A landscape with many valleys, sampled at points; each row gives a point and its height.
From any point a ball takes the steepest step (drop divided by distance) to one of its 2 nearest points. It stops when none of these is lower. Distance is the straight distance between rows; heights are no part of it.
J_240: [147 136 120 114  99 114 102 118 149 137 162 131 173 138 117 147 102  85
 134 142 140 100 145  94 162 131 149  54 217]  (h 438)
J_764: [137 104 106 161 148  98 132 170 143 116  72 176  79 117 159 114 102 136
 148 141 115 171 102 132 111 123  98 180  77]  (h 475)
J_957: [ 97 123 147 140 172 153 165 114 152 119 114 103 131 118 151  89 128  75
  85  73 136 124 138 162  73 170 140 136 110]  (h 659)
J_713: [111 150 175 154 157 142 163 122 155 119  96 162 119 115 175 105 103 109
 117 134 197 113 115 172  78 115 124 175  85]  (h 620)
J_609: [ 82 148 139 132 148 156 128 143 152 147 111 149 123 110 112 115 139 152
 125  80 130 167 161 150  79 113 121 183 146]  (h 711)
J_591: [151 105 110  99  72 123  98 111  78 157 133 179 102 114 131 133 128 194
 153 187 129 143  82  96 154 105 124 148 105]  (h 245)
J_890: [142 164 107 141 115 134 127 149 144 115 154  73 134 167  99 151 125 101
 135 159  92 129 152 107 146 127 138 107 153]  (h 195)
J_57: [116 123  91 140 165 123 115 164 148 141 119 124 110 109 118 100 126  98
 117  69  74 157 166 138  85 159 125 148 155]  (h 422)
J_274: [126 162 138 113 119 192 135 103 125 125 201  89 136 141  78 144 149 138
 139  82 110 132 159 109 115 100 156 153 167]  (h 412)
J_378: [131 129 134 101  91 117  80 123 114 157 145 220 127 105 130 109 108 170
 132 136 159 115 108  90 131 107 150 125 165]  (h 503)
J_688: [101 144 176 144 157 141 189 108 123  91  84  57  98 151 132 145 152 106
 114 110 181 115 113 178  92 147 138 144  49]  (h 82)
J_699: [122 102 160 120 136 173 169  85  93 141 107  94 116 112 141 147 142 185
 133 133 154 121 105 147 122 121 104 161  55]  (h 440)
J_889: [136 124 136 111 127 150 152 106  88 126 127  35 110 147 101 183 161 193
 162 140 103 132 122 101 159 130  64 105  69]  (h 500)
J_25: [101 177 180 168 149 146 176 122 161  97 118  83 129 148 116 140 156  90
 119 114 189 113 144 176 100 120 157 160  91]  (h 295)
J_220: [132 107  77 122 130 125 118 161 109 146 115 121  79 114 104 120 150 151
 158 117  63 176 129 126 111 137 114 171 118]  (h 555)
J_920: [104 154 116 174 143 128 148 163 155  90 122 121  84 155 119 115 141  55
 138 127 130 150 130 156 100 117 175 198 100]  (h 532)
J_340: [156  82 113 125 149  98 124 139 123 154  82 113 114  97 151 123 116 148
 131 139 106 142 105 125 133 163  80  91  93]  (h 405)
J_536: [132 132 136 134 118 191 129  84 115 126 188 129 129 143 116 114 137 125
 115 108 131 119 132 146 116 101 186 162 148]  (h 364)
J_121: [139 114 163 129 142 143 165 107 106 119  97  44 114 145 130 169 152 161
 135 139 145 121 121 136 139 140  86 116  51]  (h 483)
J_990: [158 132  66 114 106 116  87 135 109 139 172 160 113 145 104 117 120 110
 155 144  84 132 128  95 147 113 160 120 193]  (h 493)
J_894: [112 150 137 143 140 127 125 152 170 139 141 109 152 127 113 133 139  88
 128  89 111 141 173 128 102 144 136 127 168]  (h 362)
J_778: [156  92 142 123 124 137 130  97  97 148 102 140 119 110 167 141 118 174
 136 175 149 119  87 136 150 124 112 132  60]  (h 394)
J_476: [145 111 121 107 101 159 124 102  71 145 143 128  93 131 119 150 159 181
 160 175 117 144 101 122 146 111 114 175  94]  (h 293)
J_133: [105 168 121 166 158 120 140 159 180  98 154 111 126 140 125  95 130  22
 110 100 129 120 160 162  97 136 192 134 149]  (h 502)
J_691: [106 141 129 156 170 119 150 140 161  76 122 104 131 152 160  75 116  19
  77  95 145 102 145 179 106 167 192 106 114]  (h 558)
J_265: [132 165 130 170  95  96 130 179 147 110 117 163  98 167 124 129 156 105
 157 195 150 155 114 120 139  86 138 198  98]  (h 301)
J_512: [148 151  94 173 120  93 131 158 136  87 127 131  83 183 132 126 138  63
 141 192 126 139 103 140 160 101 167 165  82]  (h 352)
J_383: [126 138 111 179 158 101 134 174 161 111 102 164  98 114 152 109 116  85
 138 122 130 149 127 154  98 129 137 180 104]  (h 501)
J_31: [145 146 152 163 120 101 132 136 153 121 113 116 139 147 143 144 130  96
 133 181 169 113 125 144 155 115 135 109 118]  (h 687)
J_968: [107 183 162 171 129 145 146 138 183 120 156 122 142 149 119 124 139  67
 121 119 174 116 169 159 104 112 174 161 143]  (h 421)
J_593: [117 137 141  89 104 134 117  97 159 138 164 108 184 116 105 158 105 121
 149  93 142  96 161  81 147 143 115  49 224]  (h 516)
J_544: [132 161 172 141  91 117 116 126 159 135 138 122 178 151 132 165 132 128
 137 176 182 101 133 100 161 111 123  88 152]  (h 716)
J_663: [ 96 124 166 140 172 173 185 102 145 117  95 125 107 105 165  99 109 138
 107  99 162 128 105 160  63 143 108 184  75]  (h 589)
J_46: [145 127 114 100 104 119 128 140 101 144 104  65 127 135  97 178 147 186
 167 150  88 156 128  90 158 144  61  90 114]  (h 469)
J_7: [136 100  95  95 119 143 113 121  97 156 119 158  96  78 118 116 129 173
 144 111  88 139 120 117 110 149 120 139 126]  (h 538)
J_341: [171  77  93 135 174  93 121 139 120 125  86 162 115  96 181  99  76 120
 112 133 108 126  95 134 123 164  96  93  80]  (h 435)
J_447: [ 93 161 131 123 103 112  98 166 153 137 121 113 159 139  83 162 147 155
 153 117 118 149 171  91 141 125  94 114 184]  (h 380)
J_287: [110 113 148  87 138 131 125 116 143 168 103 119 171  78 116 134 111 160
 136  62 118 121 161 108 117 182  74  68 176]  (h 774)
J_769: [120 151 180 102 128 214 150  61 118 140 179 133 144 110 114 141 150 190
 132  71 174 117 125 125 118  99 122 149 132]  (h 192)
J_799: [100 145 191 117 103 132 117 117 142 152 135 156 155 110 117 147 133 195
 138 109 180 117 140  98 118 113 105 129 156]  (h 743)
J_875: [116 162 172 163 121 110 152 135 159 109  87 147 126 133 153 141 137 110
 135 184 207 122 104 151 119 103 124 159  76]  (h 653)
J_682: [136  96 103 138 162 107 139 143 136 134  98  70 122 120 134 121 124 103
 119 112  81 131 139 135 123 190 115  83 113]  (h 353)
J_294: [106 127  95  99 148 136 100 147 131 164 130 165 116  82  97  92 121 129
 136  54  72 147 164 123  85 155 131 134 190]  (h 450)
J_116: [162 157  92 150  85  75  97 172 149 126 148 175 123 159 132 135 137 106
 152 192 124 154 112  85 166  92 146 125 152]  (h 300)
J_69: [137  90 113  82 127 163 124  65  68 134 189 141 159 120 128 106 112 108
  92 105 106  88 119 152 144 128 177 104 187]  (h 485)
J_317: [115  91 128 123 164 178 165  94 110 129  95 146  96  87 179  82  85 163
 112 117 135 132  81 149  69 149 100 175  72]  (h 561)
J_117: [117 146 178 131  97 121 139 139 126 131 105 100 123 152 105 180 162 198
 164 161 164 143 126 109 147  98  77 158  81]  (h 758)
J_750: [113 161 178 116 144 167 145  81 175 135 177 100 194 121 122 137 126 102
 119  65 155  93 170 127 117 136 131  96 183]  (h 641)
J_986: [173 102  58 123 106 109 101 127  79 124 170 149 121 161 128 125 120  97
 120 179  81 126 112 127 183 100 170 124 144]  (h 514)
J_410: [161 128 116 133  89  79  94 139 155 134 145 164 153 150 153 136 111  97
 136 181 140 113 121  92 177 113 146  79 171]  (h 359)
J_828: [175  69 124 112 130 104 123  93  84 126 145 159 168 123 172 113  82 100
  74 170 134  86  97 164 191 112 142  96 126]  (h 478)
J_412: [124 128 165 130 142 192 163  66 122 120 172 102 139 132 129 132 146 147
 113 100 158 104 130 150 115 116 147 147 104]  (h 297)
J_349: [118 153 156 103 138 155 134  97 154 133 158  63 171 126  95 154 122 135
 135  70 128 103 173 102 136 143 100  73 163]  (h 585)
J_615: [110 103 139 112 136 172 136 103 113 144 107 175 103  81 142 106 105 200
 133 112 138 146 102 141  78 119  98 191  97]  (h 539)
J_329: [137 105 129 123 145 147 154 105  95 100 124  32 129 167 132 130 130 121
  99 135 104 107 131 141 153 148 136  79  90]  (h 340)
J_999: [156  91 132 117 111  76 106 130 130 153  83 142 136 102 162 140 113 164
 138 171 137 129  96 101 164 146  81  70 117]  (h 442)
J_558: [120 104 144 134 156 139 172 118 110  90  88  38 104 155 148 123 144 100
  95 123 134 101 110 168 117 158 143 106  60]  (h 254)
J_667: [121 131  84 126 105  55  62 183 139 138 109 233 116 118 123 114 119 157
 134 124 120 154 118  80 132 115 118 131 177]  (h 184)
J_673: [130 132  87  94 119 140  94 125 114 158 165 175 110 105  95 108 127 132
 152  89  91 127 140 108 114 132 160 129 201]  (h 473)
J_870: [ 92 149 168 100 127 175 128 108 155 150 139 166 144  91 109 119 139 186
 131  66 156 143 154 132  80 120 111 162 168]  (h 727)
J_166: [116 163  97 178 148 103 149 184 159  82 114  71  91 165 108 115 147  41
 128 141  87 151 147 146 109 134 173 134 104]  (h 565)
J_636: [112 123  98 106  98  60  71 170 136 155  90 172 122 114 110 136 136 181
 146 145 108 156 119  74 146 131  85  94 168]  (h 140)
J_438: [129 135 120 152  89  82  95 181 138 136 110 196 112 143 138 129 144 144
 147 172 140 165 109  99 149 102 119 166 120]  (h 252)
J_492: [149  97  85  74 124 183 111  72  44 129 198 186 125 120 102 111 138 135
 111 115  90 106 107 134 137 102 194 150 187]  (h 511)
J_805: [173  88  95 122 130 112 109 107  96 133 154 214 128 127 180  98  86 126
 109 153 135 106 104 145 157 101 144 127 121]  (h 441)
J_972: [ 85 146 147 154 174 151 154 151 169 125 101 111 127 119 121 103 140  98
 113  66 134 156 158 171  62 146 118 176 125]  (h 689)
J_80: [184 104  88 158 140 101 110 135 124  94 140 221 100 148 177  99  81 102
 113 150 125 117 106 148 149 100 156 167  91]  (h 419)
J_29: [109 179 130 163 139 122 167 152 138  71 110  32 101 186 103 144 149  59
 122 141 130 122 143 157 106 143 165 116  83]  (h 600)
J_489: [114 128 141  97 102 129 102 119 112 168 117 208 115  88 125 117 110 216
 134 124 151 137 108 106 105 116 106 159 129]  (h 518)
J_162: [154 111 100 172 149 108 127 143 119  88 114 159  88 156 161 110 112  77
 108 157 133 131  95 165 145 119 165 160  66]  (h 393)
J_549: [144  87  81 102 116 155 111  96  42 131 181 154 115 127 125 128 134 129
 113 162  86 115 100 142 156  98 171 151 141]  (h 526)
J_436: [105 171 122 119 123 164 120 145 158 139 174 121 140 130  77 130 150 120
 143  66 113 155 174 121  93 108 149 162 202]  (h 430)
J_856: [157 114  85 106  83  81  92 146 109 155 117 179  99 123 119 129 125 172
 153 176 100 151  97  73 164 124 115 117 138]  (h 194)
J_604: [133 146 128  94  98 126 111 132 128 145 140  90 137 133  93 166 139 162
 160 135 110 135 140  78 153 129  92  86 164]  (h 429)
J_11: [114 201 120 146  99 110 118 181 178 115 129  95 159 171  76 158 152 105
 151 156 116 144 173 101 137 105 118 128 177]  (h 306)
J_530: [166 108 125 125  96 127 125 100  74 134 125 107 117 156 138 157 138 171
 143 215 123 121  96 132 184 105 114 127  78]  (h 345)
J_653: [141 122  78 137 141 127 132 150 118 117 126  48 118 155 109 134 127  95
 123 149  48 142 136 104 137 159 134  81 129]  (h 287)
J_319: [101 143 168 142 170 137 165 112 151  95 117  61 148 146 151 103 136  61
  77  90 164  94 136 176  97 182 150  89 104]  (h 616)
J_949: [105 151 158 145 143 109 130 152 169 136  97 101 175 114 121 142 134 113
 129 123 155 120 161 130 122 145  96  96 155]  (h 243)
J_498: [158 121  67 149 120 112 112 161 111 127 147 148  74 142 123 114 143 107
 156 147  70 161 117 116 139 113 149 168 118]  (h 570)
J_758: [139 112 140 111  80  85  97 118 122 167 116 180 141 105 150 142 112 173
 131 168 162 102 103  89 162 120 114  81 146]  (h 474)
J_258: [139  55 139 102 138 119 153  88  56 105 146 108 171 116 153 111  93  98
  49 147 105  90  99 177 176 135 150  84 125]  (h 451)
J_441: [127  64 131  90 148 154 154  73  67 101 141  62 175 133 144 120 116 123
  75 114  93  92 115 147 163 162 138  69 115]  (h 404)
J_411: [ 89 162 186 169 140 106 138 153 184 130  76 144 173 108 154 136 135 106
 123 127 205 111 152 149 101 127 111 123 120]  (h 378)
J_729: [126  65 125  65 137 166 145  53  47 109 188  93 188 116 124 132 113 129
  74  92  86  82 117 146 166 143 157  76 167]  (h 448)
J_124: [124 145  87 156 123  54  74 205 166 128 122 195 130 131 117 123 140 110
 139 130 107 173 156  91 133 111 122 134 182]  (h 224)
J_783: [176  86  71 140 148  94 114 166 118 115  98 188  78 111 163  97  99 134
 139 129  77 157 108 124 128 145 112 137  84]  (h 456)
J_36: [110 119 158  92 160 175 150  83 142 153 135 104 157  83 123 113 125 159
 111  42 131 119 146 135  94 177  94 103 153]  (h 793)
J_413: [ 90 123 168  84 113 113 101 127 144 149 101 116 167  98 108 159 130 211
 143  95 153 122 156 103 137 140  64  85 153]  (h 757)
J_960: [113 173 199 146 107 125 139 141 156 126 120 105 158 142 122 165 158 158
 144 149 194 119 145 117 135  92  92 129 107]  (h 742)

Call two points neighbours if one is among the 2 nearest of the other. Go from one point of each pair to the other, from neighbour to neighbour, staying as low as possible. Name the highest point that can't be avoided.
J_688 and J_949: J_549
J_441 and J_438: J_828
J_949 and J_769: J_436
J_636 and J_890: J_889

For each start below, name the point where the ball stops.
J_960: J_340
J_166: J_340
J_117: J_636
J_986: J_949
J_957: J_688
J_828: J_438
